The views of a scene show one set of named points, each view turned or mirrored, and shifted as a whole, with a little noise and some points left out.
In the rows, 128 means zero.

Scene 1
View 1
j457: [ 70 154 161 122 127 159 131 127 121 153 173 107 135 123 147 154 101  93
 150 169 176 143 145 116 103]
j345: [ 62 149 155 129 111 152 178 138 106 146 194 135 136 121 106 174 100 103
 144 139 156 120 154 141 132]
j175: [ 70 152 159 124 123 157 142 127 117 150 174 114 137 122 135 158 102  96
 147 164 170 138 145 123 111]
j339: [ 69 157 163 120 128 156 129 129 121 154 169 106 136 123 149 153 102  92
 147 171 177 147 146 114 100]
j700: [ 99 149 140 143 137 168  97 100 131 134 166  94 139 133 157 135 106 109
 165 192 183 144 101 112 120]
j18: [121 135 120 155 139 173 106 100 144 130 197 100 119 129 160 138 113 125
 172 182 178 123 101 125 146]
j727: [120 142 125 157 143 174  80  85 139 125 171  90 137 137 164 125 110 121
 177 202 188 139  78 112 136]
j307: [ 84 158 151 141 135 163  85  92 118 130 135  89 166 140 146 132  95  98
 163 201 189 160  85 103 108]
j25: [101 139 128 156 122 164 140 104 122 124 193 122 136 132 118 154 105 124
 163 161 165 114 106 139 158]
j969: [ 89 157 145 151 136 165  77  80 116 121 129  89 176 146 137 129  93 103
 167 205 190 158  63 103 119]
j566: [ 97 156 145 144 144 169  65  84 131 131 138  78 157 141 165 124  98 102
 170 212 194 161  76  98 105]
j14: [126 136 126 145 142 175 101 112 155 144 211  94  99 119 187 135 123 122
 168 183 182 124 125 122 132]
j651: [124 129 121 142 135 173 134 127 155 149 238 110  80 113 175 149 126 128
 166 163 169 107 150 137 146]
j328: [ 54 165 162 138 118 152 131 101  92 128 130 116 188 141  96 156  83  93
 150 173 171 153  97 116 117]
j468: [ 45 161 175 112 117 149 156 139 105 156 165 120 147 120 121 169  96  83
 137 154 168 145 163 120  97]
j127: [113 145 130 154 142 172  74  83 135 126 159  86 145 140 163 124 105 113
 175 204 191 148  72 108 128]
j222: [ 72 155 154 136 124 158 126 109 111 134 157 111 158 134 123 150  96 100
 153 173 174 143 110 118 121]
j685: [ 88 148 147 136 131 165 119 114 126 142 176 105 134 127 147 147 104 104
 156 176 178 138 121 119 121]
View 2
j175: [144 161 122 112 163 136 140 112 131 115 160 124 115 131 114 120 125 134
 142 114 113  99 155 140 142]
j969: [112 103 108 152 175 129 111 128 149 161 116 105 182 163 145 130  73 144
 143  98 149 138 157 142 132]
j345: [134 190 116 103 157 146 153 102 111  88 183 136  98 109 111 124 129 114
 126 119  94 114 149 158 135]
j566: [127 109 112 143 174 128 101 132 167 166 107 105 178 174 143 116  77 161
 160 102 152 116 161 126 142]
j727: [118 152  99 124 169 146  81 130 171 141 109 125 173 166 145 102  55 157
 161 108 134 123 153 136 136]
j18: [122 187  96 105 161 153  83 124 167 117 125 136 151 153 140  92  61 149
 160 116 116 115 149 137 136]
j457: [147 152 121 115 166 135 134 116 141 125 149 120 122 141 115 117 119 145
 149 113 123  95 157 132 146]
j700: [129 147 110 124 167 137 105 125 158 137 126 119 154 158 133 110  83 151
 155 110 132 111 156 134 140]
j25: [107 190  97 110 160 155 109 112 136 100 151 140 137 131 138 112  75 123
 134 116 104 136 146 162 124]
j685: [135 158 114 115 165 140 119 118 145 123 142 124 136 145 126 113 101 143
 151 113 121 107 153 137 141]
j339: [151 152 126 115 165 131 140 111 138 125 153 118 117 138 113 118 128 143
 149 113 121  90 157 130 148]
j468: [152 150 132 116 164 129 169 105 113 115 175 117  99 121 103 133 153 127
 133 114 114  96 157 142 145]
j651: [146 224 105  78 153 160  85 117 172  92 139 148 118 146 123  75  81 156
 174 127  98  82 150 125 146]
j328: [116 112 117 147 171 127 155 113 110 138 156 109 145 131 129 150 114 115
 117 101 131 143 156 162 128]
j222: [125 141 114 128 167 135 136 116 130 128 150 119 138 137 127 130 107 130
 134 109 124 123 153 148 135]
j307: [124 111 114 143 174 128 118 126 150 156 122 106 167 161 136 126  88 148
 148 102 144 123 159 137 138]
j14: [142 195 103  95 160 152  81 123 180 114 123 137 137 159 130  82  73 164
 175 122 113  89 153 121 147]
j127: [119 136 101 132 169 141  86 130 169 148 109 117 177 170 146 107  59 156
 160 106 140 123 155 133 137]
View 3
j345: [ 70 106 146 127 105 132  88 118 102 142 130  90 124 104  86 112 101  84
 108 126 114 117 114  96 137]
j969: [153 110 107 196 128 186 135 147 148  81 149 125  95 170 162 148 148  88
 129 138  99 113 139 148 123]
j307: [148 111 111 184 129 182 136 145 142  92 137 112  92 162 153 156 140  82
 126 123 110 118 142 139 128]
j127: [144 114 131 193 135 181 132 161 158  96 140 103  92 185 143 143 159  99
 137 107  87 121 153 157  98]
j25: [ 86 112 155 155 117 148  94 142 130 126 145  97 122 147 100 103 137 108
 122 122  80 115 127 132 105]
j727: [137 115 139 188 136 178 126 164 158 101 138  97  94 186 132 136 160 103
 138 101  80 123 155 156  91]
j685: [114 108 139 157 125 162 118 142 132 122 124  86 102 148 114 140 130  84
 121 105 109 126 142 125 116]
j457: [116 107 132 151 124 160 120 135 124 127 117  81  98 136 114 152 119  74
 117 100 123 128 144 114 128]
j339: [117 106 131 149 127 161 122 136 123 127 114  81  96 136 113 154 118  71
 117  96 126 130 145 113 128]
j328: [122 107 106 165 111 164 115 119 116  96 151 129 112 124 144 137 116  79
 111 159 119 106 113 116 155]
j468: [102 103 125 130 114 149 113 115 102 134 115  86 104 104 106 152  92  60
 103 114 144 125 128  90 156]
j566: [161 111 113 194 136 190 144 156 153  89 134 107  84 178 158 162 152  86
 133 111 106 123 156 150 114]
j14: [111 113 165 162 138 162 117 166 149 136 114  60  94 177  95 137 151  98
 134  63  89 136 166 141  82]
j222: [116 107 123 160 118 161 116 132 123 111 137 106 107 138 126 138 123  83
 117 128 112 117 129 121 134]
j175: [103 106 136 143 119 153 113 128 116 133 117  84 105 125 106 145 112  75
 113 106 124 127 135 107 133]
j651: [ 83 113 185 141 134 143 100 160 139 156 109  46 105 161  66 120 140 102
 131  56  84 138 158 130  77]
j700: [130 110 135 174 132 172 125 152 143 110 130  93  94 165 129 146 141  89
 128 103 102 125 150 139 110]
View 4
j328: [125 132 138 100 108 168 165 133 126 146  63 113 111  92 130  94 152  58
 149 172 153  98  38  85  99]
j25: [160 102 148 133 136 136 198 106 119 134  47 144 137 142 110  73 109  73
 137 180 169  98  88 125 119]
j222: [138 131 133 125 115 154 181 134 115 141  69 114 124 110 125  93 133  76
 129 158 155  88  73 115 116]
j969: [134 125 133 113  82 197 206 170 102 114  50 117 115 106 147 102 112  98
 100 167 163  82  34 130  98]
j566: [140 132 127 128  80 194 214 180  92 111  60 110 120 111 145 108 104 114
  83 152 161  74  51 149 109]
j457: [143 143 125 145 117 140 182 135 108 147  88 104 129 113 119  97 131  88
 121 139 148  82 102 129 127]
j345: [147 128 139 139 149 110 161  90 130 167  85 121 134 122 102  78 147  55
 162 156 150  98 113 102 131]
j339: [141 148 124 147 120 138 176 134 108 153  95  99 128 110 120  98 137  86
 121 133 144  82 104 125 130]
j651: [183 112 138 179 147 110 214 106 100 136  73 138 153 161  98  76  87 100
 110 151 164  84 152 167 146]
j18: [167 108 141 149 119 149 221 131 101 118  52 139 140 148 118  82  86 101
 103 168 169  85  99 157 126]
j727: [160 111 135 138  99 176 226 156  95 106  47 132 132 137 133  93  86 110
  88 167 172  80  72 160 114]
j307: [135 135 128 123  88 185 200 166 102 122  63 108 118 106 142 104 118 100
 101 156 158  80  51 131 105]
j700: [151 122 133 136 105 169 212 151 101 120  60 123 129 125 130  94 102 101
 100 160 162  81  77 146 115]
j175: [144 139 129 143 126 130 173 122 113 155  89 108 130 113 115  93 137  77
 134 142 147  88 103 118 128]
j14: [173 117 132 170 123 139 224 135  93 122  68 129 145 150 115  88  83 114
  91 147 164  78 125 171 137]
View 5
j457: [172 162 115 134 131 122  74 136  59 132 145 163 125 152 135  70  72  82
 172 134  83 113 126 114 162]
j566: [171 163 152 119 119  80  27  97  84 113 113 163  78 139 109  80  73  61
 158 136 112 106  91 105 114]
j685: [162 167 110 131 139 117  70 124  62 129 131 165 119 139 127  75  72  75
 152 135  87 116 126 114 152]
j727: [167 178 118 119 136  91  38  91  71 120 103 170  89 114  99  89  69  55
 119 133 106 110 111 111 123]
j328: [107 138 130 139 159 103  86 120  92 121 144 153 116 169 152  50 103  98
 178 153  87 127 105 110 114]
j339: [173 159 116 136 129 126  77 142  59 133 150 161 129 158 142  68  73  85
 182 134  81 113 127 113 167]
j222: [139 154 117 135 149 111  79 123  74 125 138 161 118 150 138  63  86  87
 163 142  86 120 117 112 137]
j651: [198 198  64 126 142 143  75 129  23 144 121 178 140 100 107  97  52  60
 106 119  79 114 161 123 191]
j307: [154 156 146 126 130  88  45 106  85 117 124 159  91 150 123  71  80  73
 166 142 104 111  96 107 117]
j127: [164 174 129 118 133  86  35  92  77 117 104 167  85 120 101  88  73  55
 129 135 109 110 104 111 118]
j18: [170 185  92 123 146 112  58 103  53 129 108 173 110 106 104  92  66  59
 108 128  95 115 131 118 147]
j700: [168 169 121 125 133 102  51 112  67 123 121 165 102 132 116  80  72  67
 146 134  97 112 115 113 138]
j175: [159 158 105 137 141 130  86 143  57 135 149 162 136 155 142  66  77  90
 173 136  77 119 132 115 167]
j969: [140 157 142 124 139  82  45  94  90 114 116 160  86 140 118  72  87  71
 151 144 107 114  94 108 104]
j468: [153 146 111 146 142 137 102 157  61 137 167 158 147 175 162  54  82 101
 199 139  70 120 133 113 172]
j14: [202 192  92 120 128 122  52 116  39 134 114 174 114 106 100  98  54  55
 118 121  93 106 139 117 171]

In a view up to two points have been moved. Name them for each view, in the order of its rows, or write -.
view 1: j457
view 2: j651
view 3: j345, j339
view 4: j328, j700
view 5: j969
